Each row is a point on a landscape with many valleys, with its height.
A ball rolls from a point to the lowest of its 2 nearest points, and stops where none of them is lower. Distance is the straight distance between rows; heights are no part of it.
z788 (h 4.64): [ -8 -36 -14 -17 -11  -2   9 -12  38   1   5   3  -9   0  -1   4   8  -2
 -27  -2]
z288 (h 3.29): [ -1  41   4 -18 -17  -6 -27 -18 -17  14 -20   3  15   3   3  -6  -2  -6
   7 -11]
z454 (h 7.15): [  1  16 -15 -26 -23  -6   0   1 -11 -16 -29   1  -1   0   1  -2  -2   7
   5 -28]
z364 (h 7.68): [-12  -1  -4  -2   0 -20   6  -3  -1 -10  -6   8  -5   6   8  -9 -21  -5
   2  -4]
z52 (h 2.96): [ -9  25   5 -12 -10 -21 -10 -16  -5   9 -10  15   1  14  -4 -12 -24  -2
   1  -9]
z887 (h 6.05): [ 11  -8 -13 -14 -19   2  18  25 -22 -32  -6   0  -3 -13  -8  -9  -3  18
  12  -8]
z579 (h 4.96): [  6  -4   0  15  31  14  28   0 -10   6  25 -49  -8  -9 -15  20  19  11
  -6   8]
z830 (h 7.65): [  5 -19  -6  24  19   7   8  -5  -4  -6  35   9   0 -11 -27  -8   2   8
  11   8]
z530 (h 5.64): [  7  -4   6   9  13   8   7   9 -33  -8  16 -13   4 -28 -19   4  17  13
  30   6]
z198 (h 4.65): [ -1 -27 -13  -4  -8  14  -8  -5  49   7  20  20  14  -6   9   5  10   0
 -18  -2]
z279 (h 3.86): [ 10  -6   2   9   2  -5  30  19 -21 -16  23 -19 -13  -7 -15   2  -7  13
  11  18]
z207 (h 3.44): [ 11  42   8 -17 -14  -5 -26   9 -28  12 -18  -3  25  10  16   0  -6 -12
   7  -5]
z298 (h 4.28): [-13  -4  21  21  19 -17  24   1 -11 -12  28 -21  -6   0   8  21  -9   4
  10   4]
z672 (h 4.16): [  0 -16   3  13  16  -4  20  -5  -7 -17  22 -15 -12  -3 -12   0   0  13
   3  14]
z976 (h 5.21): [ -7   4  -3  -6 -11   0 -12 -24  15  16  -7  23  -2   2   0 -16 -19  -4
  -5   5]
z804 (h 7.54): [ -1  13  -8 -33 -46   1   0 -11   2  -7 -27   8  -3   4   8   0   4   6
  -7 -34]
z524 (h 6.12): [ 28  43  17  -8 -26  30  -8  22  -1   4  -9  33   5  54  10 -15  -7  -3
 -22 -10]
z793 (h 7.85): [  7 -18 -10  14  26   2   0 -11  -5   6  31 -10   0 -13 -35  -9  17   5
   5   9]
z242 (h 1.77): [ -7 -10  20   9  21 -28  16   0 -25   3  21 -23 -16   6 -22  -5  -2   4
  16  17]
z655 (h 2.85): [  4 -13   7  10 -12  22  -2  11  22   6   1  33  12   5  27  -2  -7  -9
 -10   0]
z140 (h 2.17): [  1  16  19   7  -4   7 -16   5   3  13  -2  32   4  20   9  -9 -24 -18
  -6  11]
z320 (h 3.68): [-11  14  19   0   5 -23  -3   3 -10   6  -7 -10  11   0  23  10 -15 -18
  10  11]
z941 (h 5.60): [ 12  10  18  23   4   4 -11  25 -23   8   6  24  22  14  36   5   3  -8
  23  -3]
z508 (h 6.81): [  0 -26 -29 -17  -8  12 -11 -16  32  12   1   9  -9 -12 -24  -6  15  16
 -13  -7]
z866 (h 5.91): [ 32  44   8   0  -7 -11 -17  21 -30  16  -1  18  22  34  27  -9  -7 -13
   7 -12]
z717 (h 8.69): [-10 -10 -19   6  15  -3 -20 -16  35  20   6  -7   6 -12  -5   8  23   0
 -15  10]
z557 (h 9.07): [ -6  -5 -24  20  30   6   8  -7  18  12  12 -41   2  -5 -17  22  36   3
 -30   1]
z555 (h 6.51): [  9  -3 -17 -17  -4  11   7   8 -14 -13 -19 -14 -20 -25 -28 -12   8  11
  12   2]
z241 (h 4.48): [ -1 -19  -3  30  12  16  11   1  24  -5  32  21  18  -9  11   4   3   6
  -5  -7]
z538 (h 4.25): [-13  10   0 -19  -8  -4  -3   2  11  -4 -42 -17  -5 -10  23  13  -1 -12
  -6  -6]
z831 (h 3.88): [-16  -1  18   6  16 -28  10   4  -9  -3   7 -12   2   6  17  12 -11  -4
  14   4]
z230 (h 5.37): [ -4   8  27  23   5  -1  -2  15 -13   8   7  16  23   9  26   8 -11 -17
  12   5]
z400 (h 5.56): [ -4 -21 -10  18  15  19  21  -2  24 -14  37  -3   9  -4   3   9   9  15
 -14  -1]
z898 (h 6.06): [ 41  56   9  -1 -22  22 -10  18 -11  12  -3  29  11  51  16 -18   0   5
 -11 -14]
z543 (h 6.24): [ -8   9   7 -11   3 -14 -19 -11 -20   7 -12  -1   7  -7   0   0  -1  -3
  21  -9]
z249 (h 4.55): [ -4  27   0 -27 -23   8 -20   5   7   4 -41  -9   5  -2  18   9  -4 -13
  -8  -6]
z961 (h 4.30): [-5 -9 14 32 13 12 14  8  9 -6 23 17 12 -2 27 16 -7 -3  4 -3]
z935 (h 5.00): [-10   1  24  27  14  -2  10  10 -11  -3  22   8  16   2  27  22 -10 -10
  11   3]
z820 (h 6.04): [  4   6  11   1   6 -20 -12  10 -32  -5  -3   0   8  -8   4   7   6   0
  31 -13]
z29 (h 6.01): [ 32  50   4  -4 -24   5 -14  13 -19  12  -5  21  18  40  25 -16  -2  -7
  -7 -19]
z674 (h 3.53): [  0  30  16 -14  -3 -18 -18   7 -19   9 -13   1  15  10  20   0 -13 -17
   8  -1]
z244 (h 2.81): [ -7  -5 -12  17  25  -5  -3 -13  14   7 -16 -37 -10 -18 -11  19  27  -3
  -9   2]
z597 (h 1.72): [ -9 -19 -16  -8  -5  -1  -6 -22  36  11 -12  -1  -6 -10   4   3   2   2
 -25   6]
z719 (h 4.58): [  7 -23   1   3  -9   4  33  19 -10 -28  14   7  -8   0  -6  -4  -8  16
   6   3]
z234 (h 7.25): [-15  -9 -13 -17 -13 -12   7 -16   3  -7 -11   7 -13   7  -4 -15 -10   8
  -7  -8]
z746 (h 3.13): [ -5 -11 -12   0  13  -2  10  -1  -4  -9 -17 -31 -24 -12 -21   0  11   4
  -1  10]
z30 (h 2.26): [-10  -4  -6   5  25 -11 -12 -20   5  16 -16 -23  -8 -14 -18   4  23  -4
  -6  11]
z422 (h 2.36): [ -6  12  13  -1   4 -45   0  -1 -22  -1   2   9  -6  18  -4  -8 -25 -11
  12  -5]
z629 (h 6.31): [ 13  20   9 -29 -44  26 -21   8   4   4 -18  12  12  28  21  -1  -4  -3
 -18  -3]
z626 (h 9.00): [ -2 -17 -17 -26 -18  12  12   0   6 -21 -31 -10 -24 -15  -8  -1  16   5
  -4 -19]
z764 (h 5.43): [  2 -20  -8 -18 -17  13  21  13  -9 -31   4   4 -13 -10 -13 -15  -1  11
   2  -1]
z702 (h 5.01): [ -5  16   8 -15 -21   4 -19 -14  12  14 -14  16   3  19   8 -11 -25  -7
 -17  11]
z848 (h 8.10): [  2 -10 -17  16  34   1  -2 -10   5  13  25 -24   5 -11 -35   0  34   8
  -8  12]
z145 (h 5.49): [ -9  -9  -6  11   5  -5 -11 -18  24  15  11  24  -3   5 -10 -16 -13  -5
  -7   4]
z806 (h 5.46): [  6  -3  18   7  23   3  15   4 -24  -1  17 -35  -4 -18 -27   8  15   3
  23  10]
z53 (h 6.43): [ -5   9   8  -3   7  -3 -32 -23  -7  24 -12  -2  10  -9  -3  -2   3 -11
  12   5]
z96 (h 5.84): [ -8 -21 -18  10   8  -8   1 -17  18   2  14  17 -16   3 -19 -15  -7   8
 -11   3]
z163 (h 4.52): [ -4 -12  -4  17  25   5  17 -10  -2  -5  25 -32  -5 -11  -6  11   9  12
  -3  14]
z541 (h 6.57): [  8  15  -1 -33 -46  16 -10  -1   7   4 -24  14   8  11  23   0   0   3
 -12 -16]
z580 (h 2.62): [ 11 -11 -18   1   9  10  23   3   8  -7 -14 -34 -24 -17 -28  -2  21   9
 -14  16]
z518 (h 4.85): [  4 -20 -20  -9  -4  22  -4  -1  11 -12  -6  -2   1 -26  -8   5  18  13
   4 -10]
z870 (h 6.55): [ -5  21  17 -13   3   4 -33  -5  -6  26  -9  -7  17  -1   7  -2  -7 -23
   6  14]
z219 (h 6.78): [ -4   5 -14 -13  -7  -1  -3   0 -16 -16 -21  -4 -13 -12 -12  -6   3  14
  10 -11]
z319 (h 6.22): [  0 -20 -15   0   1  -6  11 -11   0 -10   8  11 -22   2 -28 -25  -6  11
  -5   5]
z745 (h 1.98): [  5  23  13   8 -10  -6 -11  12 -15  12  -2  31  11  21  23  -8 -21 -15
   2  -4]
z857 (h 2.57): [-10   4  27  14  17 -33   1   0 -14   3  13  14  -4  16  -4  -2 -22 -14
  20  -4]
z488 (h 7.34): [ -3 -17 -12   5   8  11  18   5   7 -23  -5 -22  -4 -20   1  10  14  12
  -5   2]
z469 (h 4.72): [  4  38   4 -26 -27  16 -25  -4  -6   5 -31  -4   7   9  10   2 -11  -8
 -13   1]
z813 (h 3.46): [ -3   2  -5  -2   8 -11  26  18 -10 -23 -19 -35 -26 -12 -20   4   6   2
   2  12]
z785 (h 3.69): [ -4 -10 -14 -11  -9  16 -13  -8  13  -1 -26  -5  -4 -21   5   8  14   6
  -1 -16]
z929 (h 7.40): [ 12 -15  -1  27   9  12  11  15 -10 -17  28  19   0  -7  -9  -5   1  13
  16  -1]
z327 (h 2.83): [-12  -5  22  24  23 -18   0  -7  -3  10  18  14   0   5  -1   0 -11 -12
  16   2]
z737 (h 3.87): [-18   5  -1  -7   6 -16  15   2   3 -14 -27 -26  -9  -7  18  18   3  -8
   1   0]
z202 (h 2.23): [ -1  11  23   6  12   6 -18   7   2  16   0  13   9  17  13   1 -22 -24
  -5  28]
z109 (h 7.99): [  0 -17 -13 -11  -6  15  22  12   8 -28 -22 -26 -18 -19 -13   9  17   7
  -2  -4]
z398 (h 1.58): [-13 -19  17  11  28 -29   5 -16 -11  14   7 -24 -10   9 -21  -4  -1  -4
   9  13]
z797 (h 3.64): [ -3 -21  -5  15   1  16  -3   0  33   1  17  26  13  -7  14   2   3  -4
 -10  -4]
z3 (h 5.79): [ 21  30  13  10   2 -11 -12  30 -26  16   5  22  20  24  39  -4   0 -11
  20 -11]
z456 (h 3.61): [ -3  -5  23  42  22   5  13   3  17   4  28  23   9  -2   8  12 -13  -8
   0  -1]
z492 (h 5.81): [  2 -27 -26 -19 -11  14 -12 -10  44  17  10  20   3  -7  -5   3  14   4
 -15  -9]
z560 (h 3.67): [  1  -1  -3  -5   2 -15  31  17 -17 -20   3 -25 -21  -8 -18  -2  -7  10
   4  19]
z330 (h 6.29): [ 14   1 -13 -13 -15   6  16  29 -23 -22  -9 -11  -9 -26 -21 -15  -2  10
  15  11]
z102 (h 8.79): [-10 -41  -9 -29 -20   0  19 -10  24  -9 -10   4 -16   1  -3   3   9   1
 -20 -11]
z666 (h 3.15): [ -6   1  27  33  17  -1  -2  -3  11  16  12  29  10   2   8  -3 -15 -13
   5   7]
z711 (h 1.73): [ 11  24   6  -5 -29   8  -9  13  -4   4  -9  29   9  26  20 -11 -13  -5
  -7 -11]
z491 (h 6.13): [  3 -30 -15  -5  -9  19   3   1  12 -19   9  18   0 -11   0  -4   7  12
   2 -13]
z718 (h 5.85): [  8   1  12   7   5  -6  -2  19 -41 -13  15  -4   5 -10  -7   6   9   9
  41  -7]
z388 (h 6.73): [ -3 -11 -12 -15 -15 -13  16  -6  -5 -21  -3  12 -23  12 -18 -19 -17   9
   1  -8]
z411 (h 8.52): [ -4 -12 -29  13  27   2 -10  -9  28  12  19 -19   8  -9 -15  11  37   9
 -17   6]
z348 (h 7.98): [-16  -9  -2   5   6 -11  -3 -12  11   2  -3  -2  -2  -3  10   3  -8  -1
  -2   7]
z542 (h 8.24): [-13 -10   6  15  20 -10  -2 -14   7  14  10  -9   5  -9   5   9   0  -8
  -1  14]
z983 (h 3.14): [  2  39   8 -16 -21 -14 -20 -15 -15  10 -13  17  12  18   4  -9 -18  -3
  -1 -16]
z314 (h 6.11): [  0 -25 -29 -12   2  17  -9  -7  29  -1   1  -4  -7 -22 -20   5  28  10
 -10  -7]
z728 (h 2.68): [ -7  -6 -12 -17 -15  11 -17 -10  24  11 -19  -2   4 -10  13   4   2  -5
 -11   6]
z395 (h 1.85): [-11 -16   5   7  29 -28  -5 -19 -12  20 -11 -28 -11  -1 -28  -6  16  -7
  -1  11]
z197 (h 7.02): [  4 -17  -8  14  -5  10   3   6  -7 -14   8  28   4   0   3  -7  -2  14
  11 -14]
z240 (h 2.22): [ -2   3  10  -2 -22  10  -1   5  10   0  -4  36   4  16  24  -7 -16  -8
  -5 -11]
z169 (h 3.41): [-15  -6  -7   7  13  -5   7  -5  14  -3 -29 -35 -11 -17   5  20  13  -8
  -7   3]
z391 (h 6.62): [ -5 -21 -12   4   9  12  12  -3  21 -13  11 -11   7 -13   6  11   8   9
  -8  -3]
z460 (h 5.26): [ 16   0  14  12  22  10  28   7 -23  14  32 -50 -10 -14 -24   9  14   9
   4  18]
z861 (h 4.86): [  2  21   1 -26 -22  15 -27 -12  17  14 -22  -1   2  11   5   1 -15  -8
 -16  13]
z814 (h 6.19): [ 24  32  11 -18 -36  33 -21  13  -6   4  -8  16   9  44  16  -8  -8  -3
 -17   1]
z180 (h 8.43): [ -7  -4   3   8  20   0 -19 -15  22  25   6 -10  16  -6   3   6   7 -14
  -9  19]
z444 (h 2.65): [ -2  24   0  -8  -9 -40   2  -6 -18  -4  -1  18  -4  15   0 -12 -30  -3
   4 -21]
z351 (h 4.10): [ 10  -5   6  11  -4  -4  21  25 -24 -28  25   0  -7  -2  -3   2  -8  16
  19   6]

For each start below, name the point where the ball stops.
z29 -> z422
z831 -> z422
z793 -> z597
z820 -> z580
z219 -> z580
z717 -> z398
z870 -> z422

Call two points neighbours if one is among the 2 nearest of the other. Go from one point of each pair to the other, from neighbour to neighbour, staying as low as possible. Name the highest point that can't be avoided.
z711 / z597 -> z508
z580 / z398 -> z672
z422 / z398 -> z298
